Each row is a point on a landscape with many valleys, with its height.
From any point a ball takes the steepest step (drop divided by distance) to one of its 2 nearest points. It stops when none of these is lower. Distance is the straight distance between rows; heights are no part of it.
kof: [177 184  87 145 131 161 171 114 124 147  88 147 136 123 107  78 120 167
 104 145 150 137 104 117 152 119 120 130 105 170 107 109  90 170  98 142
 151 120 129 129  95  79  81]  h=364
todaf: [135  87 182 111 123 160 135 113  90 116 140 118 163 139 136 149 114 127
 111  74 123 136 164  65 103 114 145 136 121  98 159 208 134 157 159 101
 125 128 108 161 119 156 147]  h=220
Vepip: [122 135 193 132 114 144 116 177 150 116  77 107 181 150 155  92 119 130
 116 126 128 116 188 129 143 111 123  45 157 119 163 151 128 140 117 136
 132 103 107 181 126 184  72]  h=495
daki: [140 100  94 163 140 138 100 115 141 139 118 131 109 124 120 121 120 118
  82 118 124 126 112 102  87 160 147 170 110 147 112 134 128 121 160  85
 131 141 173 106 116 121 135]  h=304
rirod: [162 144 110 139 130 158 148  92  89 122 110 144 143 161 114  75 122 119
  83 123 172 138 114 107 126 105 126 129  93 160 125 137  85 152 105 120
 120 128 133 134  87 102 108]  h=386
vitem: [120 154 143  98 117 143 142 127 143 145 147 147 124  84 136 120 143 146
 162 137 143 142  95 159 142 161 103 150 140 141 109 117 134 148  82 165
 139 139 165 111 144 109 157]  h=219
Vur: [135  91  77 162 143  97  62 104 141 127 132 131 101 113 130 162 126  76
  87 119 128  94 124 134 112 136 122 184 143 132 117 138 151  97 152  68
 123 153 165 120 147 130 146]  h=337
tenu: [141 110 162 158 129  96  86 123 178 162 101 139 143  60 116 138 206 142
 132 136  64  69 184 146  87 115 158 160 139 101 120 112 152 112 152  93
 130 101  89 107 147 137 139]  h=496
Sizil: [120 148 128 124 119 158 120 127 172 144 101 160  98 108 122  89 168 168
 134 127 135 122  94 167  61 164 132 162 119 135 106  93 113 146 103 139
 134 121 161  87 117 117 164]  h=572
Fav: [153 144 124 140 128 146 136 153 175 125 118 156 104  55 153 180 176 165
 162 145 100  82 125 143 113 125 135 157 112 159  80 174 132 143  73 137
 122 139 103 137 157 153 197]  h=552
mave: [136  81 127 154 139 173 115 140 116 102 180 147 160  78 147  82  56  75
  96 159 155 170  92  98 152 122  78 177 178  99 133 138 121 130 108  89
 138 143 197 149 176 103  96]  h=472
rur: [ 79 103 136 104 130 150 108 153 141 109 165 109 112 139 173 113  89  80
 131 136 141 146  94 153 137 152  97 126 152 116 126 125 122 127 107 140
 137 167 208 153 131 136 121]  h=440
legu: [ 99  87 122 117 137 117 108 173  97 135 208  88 162 126 122 168  54  96
 117 158 126 121 148  89 168 116 107  76 166 111 133 138 126  89 190 125
 122 120 125 140 174 104  86]  h=253
Beno: [158 156  96 144 133  86 137  67 112 123 104 133 121 157 101 146 167 141
 119  92 126 138 114 151 132 126 153 158 101 133 125 117 131 139  95 146
 114 132  82 132 100 135 141]  h=189
kuber: [148 133 150 148  84  84 129  98 153  91  35 134 146 161 148  68 183  93
 168 123 136 157 159 131 107 150 133 155 160  88 201 151 177  94 158  98
 159 155 134  91 125 164 137]  h=247
zufe: [158 120 127 144 127 162 161 129 154 142  96 153 120 114 137 160 143 173
 127 119  97 111 146  92  94 146 169 149  83 140 102 150 123 143 153 104
 126 116 102 104 123 140 174]  h=358
Bege: [135 165 154 122  99  88 147 116 118 104  68 128 135 172 155  90 163 134
 157 122 151 144 163 164 149 104 136  84 125 121 180 133 145 126 100 159
 127 126  80 139 115 162 109]  h=387
nako: [120  94 162 123 124 112 109 189 108 139 167 105 155 125 115 101  89 109
 110 148 130 111 176  84 143 107 117  65 167 120 161 113 122 114 179 110
 135  92 117 129 160 101  63]  h=200
Bapa: [124 100 165 116 134 146 103 133  89 110 160  97 195 106 131 154  92 103
 108 106 117 149 157  87 162  91 121 116 157  96 129 165 122 146 110 124
 123 124 121 195 135 144  93]  h=15
rodo: [122  94 114 144 123  77  92 154 144 124 172 138 119  68 137 184 128 103
 153 155  95  83 151 146 149  90 122 138 158 108 130 146 145  60 174  92
 127 112 114 145 198 109 146]  h=342
ronus: [141 126 157 147 129 122 144 102 124 124  48 127 140 181 124  69 171 123
 107 111 140 156 153  97  91 127 159 127 115 120 177 114 145 125 174  98
 141 117 102  83  87 166 127]  h=403
pega: [159 174  90 137 136 132 162 113 104 122  77 116 135 199 138 132  98 136
 110 146 132 180  91 107 150 165 143 126 107 119 119 116 147 167 135 147
 152 146 138 138  93 122  75]  h=296
Pir: [120 120 119 138 130 176  97 129 142  89 115 152 104 129 159  99 124 110
 108 134 154 113 106 182 117 121  89 121 104 168 100 148  94 163  51 137
 103 147 164 159 108 149 132]  h=341
Kar: [ 97 139 157  94 106 104 107 129 159 129  98 116 118 133 133 100 188 157
 171 126 125 141 131 206  96 157 114 124 144 109 141  94 144 141  81 173
 128 136 130 108 110 158 137]  h=620
vazut: [100 126  84 122 150 131 133 109 129 102 150 118  81 158 137 220 125 135
 132 111 120 122 104 164 122 124 124 117  68 150  84 140 134 144  89 143
 106 163 101 158 113 183 178]  h=467
ruk: [159 132 126 158 137 166 141 150 129 127  80 136 169 123 137  87  92 137
  80 142 133 131 126  82 133 130 140 119 130 124 110 148 106 151 147 103
 142 127 165 149 119 118  62]  h=316
Ferur: [152 116 143 167 117 102 118 114 144 139  63 110 140 150 107 104 181 129
  92 108 115  99 162 108 107 111 188 126 120 125 145  98 129 108 183  76
 113  93 101  97  99 160 102]  h=420
gega: [ 90 154 127 105 118  84 120 145 152 140  75 113  92 169 127 124 153 158
 143 145 115 141 119 199 113 169 119  98 129 122 135  54 151 135 111 165
 135 118 141 105 109 141 101]  h=608
Vurup: [150  99  80 147 151 123 117 164 114 129 186 154 150  61 116 150  62  90
 107 159 124  96  97 116 176 100 120 167 172 135 106 133  98  89 130 103
 134 107 150 147 200  67 116]  h=419
lim: [137 163 137 122 123 166 145 133 128  81  48 120 152 183 157 115 137 159
 131 112 128 154 138 148 134 113 127  87  96 133 149 168 130 177  94 153
 130 149 115 177  98 185 107]  h=321
Pazip: [132 123  69 148 145  78  87 145 140 129 166 152 122  75 125 172 121  98
 130 148  99  67 108 147 162 105 115 163 160 138 114 128 117  79 123 109
 127 127 137 141 180  94 138]  h=383
refa: [117 135 113 128 128  96 147 117 138 121  86 115  92 180 127 132 140 144
 141 125 131 173 115 146  96 180 165 130 103 106 160  95 169 117 158 127
 133 137 127  99  96 148 132]  h=300
nuv: [125  68 100 139 152 163 103 117 108 130 190 118 128 106 117 140  50  82
  73 127 132 141  91  91 117 133 115 172 142 109 107 137 114 119 147  71
 120 153 197 133 146  99 131]  h=516
fabig: [ 98 122 169  94 103 118 150 166 137 160 132  99 117 145 131 145 126 154
 176 163  81 141 156 126 109 170 146  83 129 102 148 100 150 116 189 139
 148  98 108  94 126 138 119]  h=424
zipu: [164 132  80 155 135 122 131 103 124 164 126 132 168 102  92 147 110 138
 104 133 105 144  99  83 150 148 140 172 141 115  95 107 137 135 139 123
 146 119 146 116 124  71 107]  h=303
Tad: [135 145 170 112 123 177 116 129 158 127  77 147 172 102 140  52 142 136
 115 129 143 126 131 150 118 133 103 132 154 116 124 134 125 167  72 146
 141 138 170 146 114 121 115]  h=547
Bobot: [108 144 120  94 120 140 157 131 123 146 188 143  88 126 130 100 114 131
 161 142 155 149  86 143 118 147 105 152 134 149 123 101 107 124 121 161
 133 140 145  91 142  82 165]  h=187
dafad: [102 140 120 123 105 132 112  98 136  87 126 148 109 143 168  91 145  87
 158 130 164 148  93 188 142 145  86 171 132 137 141 135 131 136  71 143
 124 174 179 134 115 159 164]  h=401
gon: [143 151 114 138 105 123 102  98 141  86  95 174 105 115 162  81 171  98
 145 138 166 101 125 184 142 104 106 159 139 151 135 145 128 126  50 133
 111 164 145 128 126 141 170]  h=376
las: [134 154 103 134 113  65 118 112 164 124 105 157  82  99 143 123 200 130
 191 139 105 118 113 200 119 160 126 173 139 118 127 109 169  92 118 141
 126 141 126  98 151 128 168]  h=530
botev: [118 146 122 112 141  93 161  92 110 131 138 107 109 180 103 109 135 108
 134 122 146 186  94 105 109 150 137 135 125 111 146  93 135 107 166 139
 132 140 120  73  94 113 149]  h=267
Savef: [142 146 104 134 140 101 120  91 142 127  90 124 126 131 130 178 151 128
 134 124  86 168  76 156 123 182 132 197 124 102  92 126 166 151  92 142
 134 170 163 134 115 132 128]  h=368
Firap: [158 114 123 162 129 106 108 104 150 146 104 157 115  87 127 140 206 139
 128 105  99  87 155 136  80 122 174 186 109 127 118 137 135 112 131  84
 103 113  96 100 142 132 175]  h=518
Gifid: [134 150  99 138 116  55 126 130 132 136 121 119 110 116 122 195 137 135
 172 146  88 117 123 151 176 123 135 130 149 125 109 139 153  96 132 142
 132 124  95 135 147 111 117]  h=426
Dilav: [108 168 151  78 152 165 168 145 117 143 122 112 111 175 118 120 124 171
 114 120 140 148 133 112 105 143 148  56  78 131 135  88 121 167 130 159
 133 100 104 126  99 140 120]  h=455
ruz: [140  99 138 178 131  68  82 121 136 146 100 101 136 133 112 146 165 117
 103 122  91  86 179 137 138 100 157 108 134 126 128  96 142  98 160  87
 119 102 102 126 133 157  93]  h=390
Rufu: [169 157 113 124 119 156 179 133 145 153 125 153 130  94 117 182 155 191
 168 131  85 143 115  84 118 170 151 190 111 119  96 155 138 148 147 135
 132 125  92  99 132  97 178]  h=379
punud: [120 130 140 117  96  44 120 109 156 131 141 137 112 101 126 130 189 104
 194 157 115 136 125 162 130 138 118 169 172  96 151  99 175  72 141 131
 138 133 139  71 161 100 149]  h=549
numer: [118 131 177 103 115 114 109 114 141 129 120 132 141  92 126 135 195 146
 182 103 108 138 138 166 110 136 134 163 131  72 136 138 155 151  82 163
 135 122 118 116 132 149 154]  h=633
fim: [114 142 164 119 115 171 106 194 186 109  66 121 144 113 141 101 128 147
 110 142 133  96 163 155 119 133 108  59 135 137 130 127 116 144  99 132
 136 107 136 153 136 172  80]  h=514
kasem: [136  94  82 164 122 131 131 168 131 125 132 156  99 113 134 155 113 108
 135 154 143  68 147  90 138 117 151 128 109 162 139 182 111  71 195  88
 112 133 105 126 168 139 148]  h=322
Fep: [107  74 101 132 128 145 122 150 131 127 225 141 100  89 127 172  56 103
 122 136 133 112  99 120 134 122 111 158 146 139 109 134 106  97 165 125
 113 136 153 121 175  81 172]  h=538
tidim: [158 104 142 178 129  65  89 116 113 117 104 127 154 135 112 107 156  89
  95 124 142  70 180 107 155  79 160 115 148 143 164 144 135  73 179  74
 111 111  98 122 124 147 107]  h=356
Zirok: [140 157 120 130 121 113 137 112 163 166  99 123 126 134 102  88 162 159
 108 133 117 146 106 149  93 166 144 142 126 136 107  64 126 140 128 148
 149 111 147  81 106 104 109]  h=584
tero: [ 99 114  83 114 140 113 129 109 134 120 152 147  67 138 127 193 138 135
 161 113 114 121  92 175  96 135 130 151  76 158  93 137 126 117 119 134
  99 159 119 108 131 143 211]  h=482
firit: [120 149 130 133 135 136 120 117  95  73  80 120 125 192 155 128 111  95
 132 115 159 159 116 156 164 107 100 105 109 140 145 164 127 160  74 146
 125 161 120 189 107 172 116]  h=285
Fufo: [159 171 111 135 122 151 158 133 146 144  75 134 163 129 118  79 119 171
 115 148 130 158 111  86 151 162 136 128 150 122 105 116 117 171 132 129
 173 123 152 135 118  77  68]  h=343
Mok: [109 135  83 129 145 167 131 137 124 106 136 136  84 167 161 165  66 115
 126 154 133 147  75 152 132 151 111 136  79 159  93 142 128 155 117 135
 115 166 173 158 112 152 124]  h=438
pazoz: [130 135 150  96 139 137 110 109  76 145 172  64 183 130 101 176 109 146
 122  99 106 142 160 112 160 114 116  90 144  91 111 129 132 150  87 162
 121 116 112 173 117 131  91]  h=106
tozak: [150 158  90 147 150 110 152 112 105 150 131 105 148 145 104 164 106 160
 118 126 104 122 119  82 166 131 139 112 124 130 104 124 127 139 128 137
 141 126  99 143 126  93  84]  h=336
kilav: [142 128 163 114 119 160 142 169 160 133 142 173 142  34 148 179 161 158
 190 142  90 120 139 131 112 130 127 169 138 115 117 194 137 129 116 135
 131 131 113 134 178 122 206]  h=567
laziz: [115 147  99 117 135 138 172 151  92 112 147 124  90 212 128 116  73 120
 123 150 189 133 117 131 158  95 119  58  88 176 155 120  85 124 155 147
 114 130  89 139 116 123 118]  h=421
rog: [148 170 154  78 135 153 153  95  71 141 162  99 173 114 112 176 124 155
 176 103 116 161 128 104 179 110 114 113 148 111 118 146 125 173  73 195
 137 135 111 165 116 109 106]  h=159
savi: [129 107 144 132 131 170 112 136 144 140 114 128 133 106 119 151 135 154
 102 113  91 134 126 112  78 157 146 160 112 119  99 134 141 153 134 105
 129 138 155 123 112 134 134]  h=332
betod: [141 119 148 155 111 100  86 113 160 111  44 140 142 134 141  85 181  96
 136 121 132 111 159 170 106 117 137 146 158 112 174 136 175 110 120 107
 127 132 129 124 127 171 127]  h=183
Vus: [109  83 107 126 140 149  94 133 143 119 203 164  90  96 119 154 105  91
 110 118 139  82 116 139 105 118 115 162 113 167  97 151  99  97 129 100
  98 146 159 128 143 122 184]  h=551
fezak: [120 144 122 127 117  85 127 113 156 123  62 118 103 158 144 174 164 143
 159 122  90 162 108 187  95 188 134 149 121 103 123 108 182 124 126 147
 127 162 143 112 109 166 144]  h=333
Bevu: [118 131 132 131 105 100 123 120 148 141 155 150  94 108 122  82 154 125
 144 129 151 128 120 128 107 133 130 146 138 149 148 117 118  94 142 120
 130 113 143  82 133  95 152]  h=225
gevo: [122 166 130  97 127 170 127 145 135 156 161 133 138  85 109 117 133 162
 128 147 146 102 113 147 149 125  93  94 140 156  91  98  80 155  61 186
 118 112 136 144 127 100 109]  h=288
guno: [151 117 183 145 126 138 122 141 145 177 130 107 164 103  85 133 137 162
 107 134  84  95 193  89 117 117 164 103 140 114 127  84 124 119 184 102
 134  69 106 114 129 118  91]  h=447
sivor: [ 89 112  70 119 143 138 140 123  88  87 154 113  71 186 155 201  58 116
 129 117 141 151  93 150 149 117 117  96  66 153 112 152 129 140 122 137
 115 171 123 153 103 162 142]  h=451
Duz: [122 130 147 127 125 177  98 142 179 138 118 144 143  91 140  84 158 142
 102 136 128 135 104 163  73 146 101 169 149 114 110 115 115 157  76 124
 133 125 183 118 129 132 140]  h=560
diril: [ 86 107 173 101 127 141 124 163 129 138 159 116 119 143 128  81 109 115
 111 113 158 106 165 115 103 112 120  74 132 146 179 131 102 118 157 123
 120 111 122 117 126 139 123]  h=104
bavud: [158 146 113 114 124 144 170 134 106 141 134 125 151 113 127 128  97 158
 149 143 126 150 123  67 152 140 123 123 128 126 128 152 123 146 145 152
 148 113 113 142 133 103 112]  h=360
zuse: [ 82 132 155  89 155 160 169 163 100 140 146  97 110 185 111 126 112 158
 119 120 147 127 159  94 105 105 166  20  74 143 156  73 109 133 180 148
 112  85  57 112  82 151 136]  h=469
det: [ 89 116 106 126 124 158 129 119 124  89 157 134  89 153 178 153  99  78
 160 141 142 151  89 177 157 134  85 139 116 148 117 153 137 134  89 151
 130 184 184 154 137 149 145]  h=422
Gof: [149 126 102 146 111 124 152 138 113 109 130 152 108 132 139 124 136 120
 144 121 155  82 139 110 142  85 146 114 106 179 147 175  97 103 156 109
 112 115  76 126 152 137 174]  h=293
mefeg: [101 144 122 105 141 121 161 166  99 130 151  85 119 193 119 160 104 175
 129 126 139 113 151 120 145 106 149   4  92 148 132  98 123 129 148 153
 111  99  69 140 112 171  98]  h=485
duzi: [112 120  81 123 151 163 150 126 120 146 195 131 109 113 123 148  52 124
 110 151 132 137  86  92 124 158 121 154 124 138  92 130 109 132 162 115
 130 132 166 122 145  75 135]  h=528
Podo: [159 189 118 101 117 115 174  72  85 147 139 115 168 117 113 166 127 168
 182 131 110 179 100 100 186 141 122 158 142 111 111 148 132 164 104 182
 153 141 109 135 130  87 125]  h=197
pap: [133 162 123 131 128 111 114  97 107 106  97 109 153 155 121 142 144 122
 110  90 129 137 123 155 149 114 120 143 129 120 115 138 127 165  58 151
 116 151 124 161  93 148 110]  h=241
goz: [114 166 158  99 125 164 127 144 132 134  91 108 137 168 111  84 144 167
 118 117 142 126 132 163 125 128 125  71 109 146 135  90 108 174  76 168
 118 107 117 135 108 144  90]  h=439
Doz: [119 111 123 118 134 158 121 132 132 131 178 154 127  74 143 102 105  83
 125 142 140 148 100 122 135 123  94 176 165 121 115 122 120 108 119 117
 135 132 191 115 160 103 145]  h=487
vuged: [142 124 118 165 151 155 129 100 111 104  54 124 127 196 145 102 103 110
  65 114 140 117 139 115 108 129 162 106  79 134 154 160 134 144 160  81
 114 145 137 151  72 181 100]  h=350
Gubo: [ 85 111 107 114 145 168 147 162 105 110 160 130  88 187 144 129  59 127
 116 127 166 130 115 139 135 108 107  68  60 165 125 154  97 145 134 139
 108 136 121 157 114 154 135]  h=436
kigiz: [111 129 115 129 111  67 115 143 119 109 107 103 114 150 137 154 137 124
 147 124 111 107 147 164 147 120 123  88 123 127 141 115 140 102 136 142
 125 129 107 141 129 159 114]  h=453
rofuf: [ 99 140 118  85 145 125 151 132  88 144 165  96 106 167 106 204 100 169
 132 107 114 127 141 115 143 134 143  53  86 113 121 107 133 132 160 155
 107 101  75 123 106 140 143]  h=498
Vene: [153 126 154 171 107  76 126 102 107  94  62 120 148 162 141  76 159  72
 128 118 151 109 182 106 135  90 150 119 163 122 192 165 145  82 175  85
 123 126  88 117 129 160 113]  h=324
Pogeb: [ 71 112 152  91 122 137 114 172 146 144 182 120 113 105 157  81  93 109
 119 142 162 151 117 140 111 143  93 103 181 120 145  93 121 119 125 138
 135 131 200 114 154 104 100]  h=454
Vov: [119 150  88 137 129  80 121 133 149 148 109 101  91 144 109 123 138 149
 107 146 117 126 111 171 128 171 140 109 128 130  93  36 138 115 123 134
 128 130 146  98 111 105  91]  h=596
ris: [147 121 197 145 119 114 110 121 142 172 116 133 162  83  98 130 199 160
 139 137  73  95 211 122 105  87 150 139 141 111 145 114 136 124 159 110
 140  66  65 109 143 110 116]  h=471
Nov: [148 119  67 172 125 127 133 170 142 107 135 153 108 116 161 157  91 110
 142 182 138 100 124 104 175 123 128 128 135 155 111 155 125  89 155  86
 139 129 145 150 166 119 120]  h=352
fugi: [170 135 133 155 141 136 128 112  95 127 109 115 180 134 111 106 107 121
  80 115 122 120 153  54 155  95 138 117 129 136 141 156 111 136 152 105
 138 118 115 162  99 119  79]  h=283
gofe: [135 177 109 104 122 144 178 110 132 153 127 121 143 116 136 157 120 192
 179 156  96 182  82 125 157 191 122 137 138 115  99 110 146 161 108 184
 161 144 151 121 123  89 112]  h=233
basip: [131 117 142 159 116 109  86 100 126 105  73 148 111 160 141  94 157  91
 114 110 173  93 160 162 106  99 137 113 126 147 164 133 115  93 132  92
 102 145 119 126 113 180 137]  h=110
Dep: [ 84  89 174  88 132 175 145 182 128 143 188 138  95 122 137 123  99 140
 139 118 142 118 150  91  72 128 125  95 114 137 150 161 110 124 178 121
 128 117 126 110 128 141 164]  h=147
sul: [133 159 105 131 133  87 121  98 121 122 141 112 138  95 127 184 142 138
 160 136  95 143  96 152 168 138 124 161 156 110  93 127 144 126  78 157
 121 139 149 153 128 119 123]  h=399
sofu: [133 166  94 128 146  67 149  73  78 101 122 111 131 202 114 147 138 108
 122  95 148 159 106 158 169 100 132 107 111 137 146 113 138 129 101 163
 115 152  83 128  95 126 119]  h=127
pobig: [141 161 156 123 107  60 140  91 121 126 145 118 150 100 110 125 186 115
 181 134  97 155 136 138 166 124 118 164 176  83 147 109 175  96 123 149
 137 115 108 100 148  90 132]  h=568
fari: [128  82 135 125 143 185 103 133 114 120 139 113 144 118 145 187 105 137
  96  93 104 115 121 122  79 130 127 156 106 111  98 174 138 175 117 110
 108 164 138 162  95 169 166]  h=361
Raz: [169  95 132 147 141 116 125  95 121 135 171 167 161  57  88  89 133  83
 108 139 138 134 114  80 138 107 124 210 181  97 152 120 133  68 161  72
 138 103 154 102 191  73 131]  h=613
Lugov: [114 115 147  94 141 155 130  95 130 153 170 125 122 106 116 127 138 131
 135  92 120 162 111 120  68 150 122 175 126  98 118 103 129 151 100 140
 128 136 152  97 102 107 179]  h=428
gelil: [135 111  67 147 140 138 158 160 110 126 180 133 109 142 104 164  58 142
 119 151 137  89 129  73 162  86 127  97 100 170  92 153  76 109 183 112
 120 107  76 134 140  96 134]  h=396
poz: [116 109 171 132 131  76  96 133 127 166 156  93 148 119  96 141 142 126
 110 135  89 103 181 129 132 108 138  76 147 110 126  70 150 113 164 110
 123  90  95 122 125 125  80]  h=423
seva: [158 146  81 153 124 108 132 119 153 159 127 151 113 106 117 126 137 148
 129 149 119 114 123 119 124 149 154 169 130 139 117 112 126 107 158 109
 151 111 122  90 144  76 122]  h=264
dev: [116 121 190 115 126 194 102 180 176 115  54 113 179 123 154  70 150 165
 113 125 120 119 155 161  95 140 109  92 140 112 145 148 125 181  74 143
 133 128 157 171 111 165 116]  h=531
luma: [137  88 104 144 150 138 123  90 106 135 206 143 128  88 100 112 100  84
  80 127 156 129  89  98 139 108 105 202 142 134 114 112 116 115 117  84
 133 131 170 126 147  79 142]  h=503
rer: [123 103 151 137 106 157 125 143 132 119  93 134 120 167 128  74 143 121
 103 110 156  96 164 119  98 103 151  90 107 159 156 139 103 123 143 108
 118 114 112 112 110 166 126]  h=41
Zupa: [122 131 154 150 124  98 126 152 126 126  78 100 145 166 144 138 131 138
 128 128 124 108 171 129 150 114 148  51 125 133 150 124 126 129 151 121
 126 114  91 144 113 186  80]  h=474
Doziv: [133 142 162 118 114 129 138 148 157  99  46 131 128 151 155 114 162 150
 173 118 113 135 138 172 124 134 129 113 129 122 161 165 142 140 102 150
 132 151 117 151 125 180 145]  h=355
Fifam: [113 142 112 101 137 104 138  94 101 138 163 103 126 162  98 133 125 130
 125 115 129 161 101 131 138 158 119 133 140 124 120  75 127 132 119 168
 131 129 129 107 111  91 115]  h=228
vido: [130 127  96 150 138 154 150 133  98 136 137 121 115 184 112  97  84 128
  86 145 178 118 108  98 155 118 129  90  99 171 116 108  80 148 136 129
 123 117 132 131  96  97  89]  h=404
Doli: [114 137  86 154 116  91 109 115 168 119 108 157  68 118 141 133 156 126
 144 136 124 120  88 192 131 165 118 156 111 142 106  91 137 108 110 147
 123 161 159 100 132 135 160]  h=513
liri: [151 184 117 101 126 132 169 116 118 128  71 111 145 160 141 133 111 155
 156 150 112 218  81 127 161 189 124 142 140  93 125 126 173 174 126 164
 170 166 151 140 112 120  83]  h=266
fasa: [136 115 150 143 144 142 126 105 110 110  63 113 162 202 140  74 124 106
  77 113 143 178 130 104  93 149 149 104 110 127 163 113 144 151 148 113
 138 133 131 126  81 146  99]  h=377
dip: [135 176 159 116 104 121 116 142 139 107  49 130 146 151 137  60 152 143
 122 141 146 118 150 165 163 110 112  76 141 133 152 125 117 156  46 186
 133 113 107 157 109 167  94]  h=415
Zeni: [135 130 109 120 129 160 169 149 131 150 172 139 112 123 120 152 103 157
 130 130 132 110 125  90 131 121 132 105  94 157 115 153 101 135 159 135
 120 109 106 125 135 109 134]  h=378
mose: [109  90 144 109 123 133 106 168 122 136 195 135 141  73 136 115  80 101
 123 124 152 122 138 127 149 105  91 124 174 117 126 110 117 112 114 125
 130 119 163 146 186 111 116]  h=470
Mor: [107 107 175 105 133 170 125 176 110 168 196 119 147 115 109  88  86 139
 109 132 162 114 148  74 116 107 121  81 154 128 146 108  95 121 169 137
 132  85 120 116 147  88  95]  h=152
velu: [138 134 159 110 119 108 155  87 118 120 156 128 172  84 113 117 150  97
 168 119 131 177 114  96 154 116 119 189 174  71 146 133 162 131 111 128
 146 125 137 122 146  92 132]  h=583
fodi: [132 143 135 121 103 133 175 149 152 162 116 129 125 107 125 154 148 191
 178 156  82 153 149 109 114 171 144 126 125 109 109 119 145 129 164 144
 151 100 106  99 151  96 143]  h=402
kinuf: [ 96 100 174 104 125 123 109 103 127 139 192 129 125  89 116 133 166 106
 133  85 133 122 139 139  89 105 113 168 137 108 121 111 126 115 102 134
 116 120 118  95 136 128 193]  h=408
Tugi: [ 94 155  91 102 147  89 131  69  90 112 168 102 107 204 105 143  99  90
  96  91 148 169  73 145 156 128 114 121 118 128 119  83 121 130  89 170
 118 157 135 129  89 112 120]  h=185
Revum: [ 98 126  85 111 146  95 126 117 152 139 136 131  60 154 116 172 153 155
 135 109 109 132  83 188  82 179 137 151  99 133  93  80 139 113 132 148
 110 139 146  93 107 144 178]  h=497
lat: [121  77 150 131 114  91 114 155 118 119 179 115 137 112 133 176  91 106
 143 131 106 115 154 104 155 115 133 115 159 108 142 164 145  83 176 106
 122 133 113 146 170 134 126]  h=298
kosi: [159 117 117 142 141 101 141  92 104 122 174 149 174  65 108 137 104  79
 135 133 124 167  95  76 157 110 119 219 167  89 128 128 152 103 136 106
 147 128 141 124 177  69 144]  h=598
furim: [169 148  85 177 150 144 164 119 103 119  62 118 140 194 126 128  92 130
  83 135 133 146 126  83 152 133 170  90  89 144 128 143 127 161 153 108
 131 139 117 166  91 150  67]  h=325
guk: [119 159 143 111 115 137 128 154 143 136 158 145 119  79 122 134 147 148
 175 142 126 105 125 151 158 115 105 113 145 145 115 131 113 114  98 161
 139 104 115 128 164 112 141]  h=254
Sunu: [138 116 104 143 130  95 132 108 125 126 135 160  96 109 131  99 176 109
 141 114 164  86 141 138 111  88 129 142 119 156 144 141 116  89 139 117
 106 118  94  92 132 116 173]  h=261
Tapu: [154 110 150 130 126 175 140 122  83 108 140 134 155 131 126 103 100 102
  98 107 153 129 156  57 132  98 132 139 102 137 146 188 107 153 143  94
 117 139 127 166 112 129 128]  h=250
somoz: [140  92  95 171 148 158  88 147 127 115 170 149 148  84 126 100  71  77
  73 152 143 107 106 108 162  96  98 153 154 148 106 135  93 118 116  81
 110 132 183 163 177  99  89]  h=449
mani: [149 132 166 136  84 117 140 132 146 102  54 140 139 152 157  57 156  96
 165 141 151 132 175 115 118 116 142 121 137 125 199 171 148 100 185 107
 148 129 102  98 136 153 140]  h=290
Fatip: [109 102 188  96 128 131 118 135 136 162 142  93 153 128 119 120 129 142
 124 124 108 147 161  96  85 156 141 116 143  85 133 110 162 137 168 124
 147 103 128 103 111 123 125]  h=446
senuz: [106  92 154 112 141 153 104 124 126 128 162 119 115 120 144 150 143 117
 129  95 126 117 134 157  96 129 120 140 117 129 127 169 116 135 108 126
 105 152 129 138 119 157 182]  h=385
fite: [145 118 130 143 137 119 114 155 166 128 133 167 103  45 133 164 188 142
 151 143  97  58 152 146  98 102 144 158 127 150 110 155 127 105 118  92
 115 113  88 123 172 148 189]  h=537
Zupos: [ 97  73 191  83 138 166 117 139  97 131 193 120 147 109 128 114  98 119
  96  88 150 132 160  96  82 114 125 120 118  97 142 164 115 140 139 114
 127 121 132 143 127 150 153]  h=184
nif: [109 118 121 116 138 179 101 153 131 123 179 140 111  95 137 126 117 130
 110 119 156  91 120 153 130 100  93 118 112 173  92 123  84 153  72 142
 107 119 150 159 125 127 134]  h=315

For each start below, name the point where the ball stops.
Gubo => rer
rofuf => sofu
Tad => sofu
mefeg => sofu
mave => rer
ronus => Bapa
